A landscape with many valleys, sampled at points; each row gives a point and its height.
From any point a ball rolls to the lowest of the 2 points nearest to it. It stops when none of these is lower. Distance is the straight distance between rows; heights are no part of it.
fivi h=269: [152 159 136 105  78  77 128 112 109  76 181 108 138 127  78 157 144 150
 105 121  91 161 128]
kam h=498: [130  94 138 194 137 122 145 103 102 180  76 129 103 142  56 141 144 139
 158 130  89  66 141]
Bebol h=590: [124 105 118 169 145 115 110 131 124 162 122 139 109 127 118 102 148 115
 165 132 110  82 161]
donem h=352: [116 113 119 148 110 171 127 105 140 155  99 135 134 110 132  93 124 149
 154 116 195 134 134]
vipig h=368: [131 139 138 105 113 151 126 165 142 125 129 167 137 167 130 119 165 118
 183 147 128 131 163]
dum h=55: [131 183 171 102 107  45 154 196 104  43 153 129 134 171 102 148 159 119
 163 133  77 160 101]
buni h=110: [150 126 157 145 156  84 103 208  78  86 143 161 122 133 163 119 157  92
 141 152  86  64 116]
muz h=211: [137 141 161 116 126  81 160 203  92  80 145 153 117 180 113 141 180 122
 155 150  66  83 132]
motez h=484: [139 100 131 174 126 113 135 130 106 164  99 136 109 156  68 145 159 130
 166 135  73  76 146]
rata h=421: [105 120 116 123 106 148 131  82 149 130 100 127 134  50 145  95  79 155
  92 115 193 139  95]
Gel h=128: [151 143 110  80 143 146 144 103 128  88 167 110 137 129 153 175  98 130
  43 135 140 156 128]
fas h=639: [136 111 104 144 184 150 108 102 147 175 126 119 120 106 161 125  91 101
  98 120 140 134 118]
tufu h=423: [133 123 130 125 208 146 138 158 125  98 133 147 113 168 167 154 129 107
 115 152  76  62 179]
Ril h=242: [137 149 125  95 112 119 153 108 107  71 178 103 124 138  98 158 120 172
  80 122 147 128 151]
lonak h=334: [130 123 144 120 134 144 171 139 113 111 127 132 117 194  94 148 164 161
 139 136 108  84 175]
Pifud h=473: [131 147 136  95 184 151 156 200 122  89 144 170 127 182 169 147 155  99
 115 157  97 118 150]
Fud h=483: [125 145 139 104 194 173 124 217 124 112 115 186 123 178 167 141 156  86
 107 171  81  96 138]
vul h=585: [143 129 104 126 171 204 131 124 152 155 107 134 134 145 148 138 111 133
  94 130 167 140 120]
bip h=329: [121 127 137 110  30  99  81  73 135 115 121  94 167 102  94 121 113 155
 159 109 135 188  94]
Nik h=306: [137 128 130 106  59 109 101 103 132 113 139 106 156 127  99 128 127 150
 159 109 143 178 117]
buv h=648: [117 100 126 179 195  91 115 118 121 154 119 122  94 122 125 109 130 110
 162 135  81  32 167]
lin h=449: [116 117 117 137 111 136 129  90 130 122 119 121 121  85 118 106  99 170
 109 110 184 116 121]
pela h=267: [132 152 139  94  92 129 164 119 109  74 157 113 131 149  74 161 137 184
 100 119 159 144 139]
Zezi h=494: [141 117 119 145  87  87 106  90 113 130 148 101 126  90  88 117 125 151
 121 112 127 134 117]
nelu h=510: [ 93 108 154 176 204 149 139  93 141 153  86 116 112 108 116 101 100 156
 141 117 157  48 157]
Buz h=425: [145 139 143 118  82 102 127 153 126 109 142 138 134 157  89 142 153 136
 178 118 109 148 137]
gabup h=284: [131 141 148 106 107 136 187 122 106  83 145 118 116 170  65 171 148 189
 104 120 147 123 146]
lil h=453: [126 137 129 109 208 167 152 173 131  96 135 155 119 189 164 166 134 104
  99 155  81  92 169]
luref h=212: [142 135 109  80  97 181 134  99 161 118 106 125 159 101 155 136  90 155
  79 132 194 178  82]
kul h=71: [155 136 115  76 101 135 119  81 135 107 151 112 158  95 150 135  96 146
  63 136 156 174 114]
Kiv h=514: [134 122 123 135 167 175 117 149 141 151 114 168 128 154 151 116 149 109
 135 153 123 103 177]
bop h=194: [110 125 125 100  49 157 109  95 153 116 104 114 159  97 125 104 104 167
 156 114 200 173 102]
nov h=516: [113  97 138 199 135 114 142  96 107 177  91 117  99 115  64 128 129 149
 151 108 124  71 129]
fak h=576: [123 129 118 139 183 224 137 123 160 166  80 153 140 141 143 124 109 142
 109 138 179 123 138]
Pib h=259: [120 150 162 102 134 107 188 190 111  83 134 153 116 204 105 143 182 125
 159 155  76  95 152]
vagen h=472: [128 108 117 146 123 106 117  81 117 130 136 104 118  85 114 114 108 151
 111 109 157 122 130]
topog h=163: [140 125 110  99 124 159 133  88 139 113 124 126 141  97 150 133  89 153
  68 129 183 152 112]
rofot h=450: [125 105 125 185  99 101 115 113 116 172 115 118 108 111  82 121 147 127
 171 112 110 117 132]
Bonu h=297: [151 137 112 106 163 111 131 162 118  86 173 139 124 140 178 165 119  95
  85 131  93 126 138]
gimam h=471: [144 104 133 180  98  97 125 131 108 163 107 132 109 135  70 143 154 121
 172 122  82 105 127]
zekit h=175: [148 148  96  78 154 170 148 123 142 112 154 108 138 151 148 184  98 131
  43 129 137 165 107]
fazub h=459: [ 87 117 143 180 180 163 129  97 140 183  88 125 119  99 130  89 114 130
 143 120 169  87 155]
pip h=680: [136 106 126 158 200  98 122 131 117 120 136 126  96 136 141 133 123 111
 149 145  63  26 175]
zeniv h=169: [132 160 175 118 119  63 163 209  91  64 140 146 124 182 104 152 173 121
 168 148  72 117 110]
pubam h=390: [ 94 121 118 146 111 173 136  95 148 152  84 137 130  72 139  84  98 147
 132 109 210 134 109]
Nuf h=539: [130 119 128 136 160 176 142 123 136 136 113 149 125 162 136 120 143 147
 133 142 149  98 180]
vevol h=580: [ 90 104 132 162 127 109 121  74 128 173 116 103 119  56 135  84  93 127
 123  98 175 121 115]
pel h=183: [156 133  93  91 122 173 118 121 163 155 124 121 149 131 163 143 111 118
  90 131 151 190  91]
narek h=495: [138 131 126 127 177 166 114 183 132 133 120 179 120 160 157 126 151  93
 128 161  96 103 159]
vusa h=513: [148 120 110 132  82  72  94 109 120 118 161 109 138  94 123 112 133 125
 131 118 104 142 125]
bufek h=386: [ 87 120 132 176 164 160 107 104 143 229 101 124 119  81 161  88 112  74
 137 116 158 136 132]
Ral h=181: [117 189 175  91 121  63 156 206 113  36 154 139 136 175 139 131 159 119
 172 149 106 161 104]
bak h=621: [132 106 114 152 159 108 104  85 135 168 133 109 122  75 160 106  90  98
 106 115 142 131 126]
fibog h=305: [127 130 158 120 123 144 196 125 103  99 119 125 114 198  64 172 156 182
 123 130 124  97 158]
Tur h=563: [133 109 112 159 140 109 104 120 130 149 139 131 115 111 145 107 128 105
 147 121 122 110 152]
Zis h=179: [143 160 152 109  90  69 137 170 114  73 158 132 133 164  92 152 156 129
 161 115  82 152 120]
kod h=210: [151 137 110  73 100 189 131 112 170 134 107 124 164 131 153 143 104 138
 102 133 188 199  91]
vep h=235: [102 117 119 134  58 142 113  91 146 138 100 111 137  83 112  95 111 159
 160 106 186 161  95]
gotek h=279: [134 119 125 129  69 125 110 101 130 130 123 111 138 114 100 114 133 155
 159 110 166 156 118]
zotes h=146: [127 134 129  76  48 130 101  78 149 106 121 107 180  95 133 113 102 162
 129 128 175 190 105]
dofa h=246: [152 146  93  92 164 136 124 177 135 110 162 132 130 153 175 171 114  95
  70 128  86 155  96]
Dunit h=313: [127 137 145 108 143 138 170 172 117 100 140 151 122 190 127 133 173 131
 144 154 100  99 182]
zilo h=400: [136 130 142 120  92 127 118 162 136 127 131 152 129 162 105 125 161 131
 194 133 120 135 147]
lanul h=619: [112  99 125 191 160  82 115 116 113 178 120 123  97 111 105 106 136 108
 166 123  90  56 153]
kav h=416: [107 107 132 189  85 104 112  90 120 180 107 103 111  88  88 102 128 126
 168 100 136 135 110]
nedok h=271: [120 176 166  86 107  92 155 196 131  72 145 152 125 187 117 137 164 122
 194 145 107 156 125]
Besur h=354: [111 113 126 132  46  93  87  67 131 146 118  89 152  67 112 100 119 152
 145 117 135 175  95]
Mone h=202: [139 156  91  76 168 180 155 157 150 125 153 117 131 182 152 186 121 125
  63 127 123 169 106]
Fatu h=537: [106 104 129 182 138 110 128  93 114 164 109 111 102  97  87 112 120 150
 141 104 148  83 129]
div h=222: [140 159  94  81 170 158 145 184 144 114 159 128 132 181 162 177 125 106
  67 129  95 169  91]
bagu h=324: [129 159 159  88 117 122 140 191 137  92 140 166 134 187 132 124 168 117
 185 150 117 137 146]
pog h=311: [125 118 128 139  85 157 119 113 137 141 115 127 135 130 101 111 142 156
 169 119 177 142 132]
mik h=597: [102 105 130 157 122  91 107  74 126 186 127  92 121  50 158  81 101  99
 124 105 147 141 119]
mufi h=560: [ 84 111 138 178 134 114 133  83 125 160 105 107 101  64 100  91  99 147
 132  88 171  90 114]
puzi h=317: [111 113 106 146 151 133  97 104 155 224 109 106 126  79 179 104 100  70
 103 119 117 170  78]
dof h=418: [ 90 117 130 173 175 176 121 102 146 201  93 128 124  86 154  91 104 106
 134 119 179 125 131]
rafo h=237: [144 164 150 104  71  75 141 134 112  76 161 116 139 153  64 168 142 136
 134 116  88 172 122]
Gam h=200: [145 152 122  78 121 114 148 109 112  64 188 107 136 125 130 161 118 141
  64 130 140 155 151]
mifi h=380: [134 124 140 127 190 114 138 193 101  70 149 153 115 166 176 150 144  95
 113 160  71  61 151]
vatir h=145: [153 129  84 103 132 158  99 151 160 169 126 134 145 133 172 135 115  93
 108 133 115 183  79]
Maked h=379: [106 105 135 166  63  96  98  71 120 159 112  90 130  60  94  93 116 142
 149 102 142 156  94]
bik h=201: [151 119  99 122 126 129  89 141 149 154 133 141 141 111 180 117 118  77
 121 133 109 173 100]
benug h=562: [119 130 128 133 167 215 150 122 147 136  88 155 137 151 135 119 123 163
 119 136 182 106 164]
Sim h=148: [138 135 124  76  69 129 106  68 135 101 137 109 172  73 145 118 101 163
  78 144 156 177 103]
tukuz h=346: [145 130 129 123 179  91 125 184  95  67 163 146 117 140 182 155 126  90
 101 138  77  88 127]
latez h=532: [148 115 108 136 108  93  99 114 127 132 150 122 131  98 151 106 126 110
 125 120 121 141 136]
zani h=265: [128 114  90 137 136 125  78 133 156 190 119 124 136  89 188 110 108  71
 110 133  92 177  74]
Fenuf h=353: [ 96 120 121 162 157 155 101 108 152 236 106 116 119  79 172  96 104  60
 127 126 138 162 102]
tora h=165: [140 133 145 135 137  71 136 199  86  78 150 149 121 155 135 136 160 115
 145 141  71  72 132]

Two balls start at each pair of points below. Name the first point that both come to, or write -.
lil and lonak => Gel
lanul and motez => gotek
pip and nelu => -
bak and vul => -
fak and fas => benug

For each start below, name the point where the ball stops.
gimam => gotek
Zezi => gotek
fibog => Gel
buv => gotek
Pifud => Gel
dofa => Gel

Call two points neighbours if one is among the 2 nearest of the other. Go from one point of each pair to the other, from neighbour to neighbour, staying as low as possible. Name the highest point that can't be avoided.
gotek and buni => fas
zotes and kul => Sim
buni and dum => muz
vatir and zotes => luref
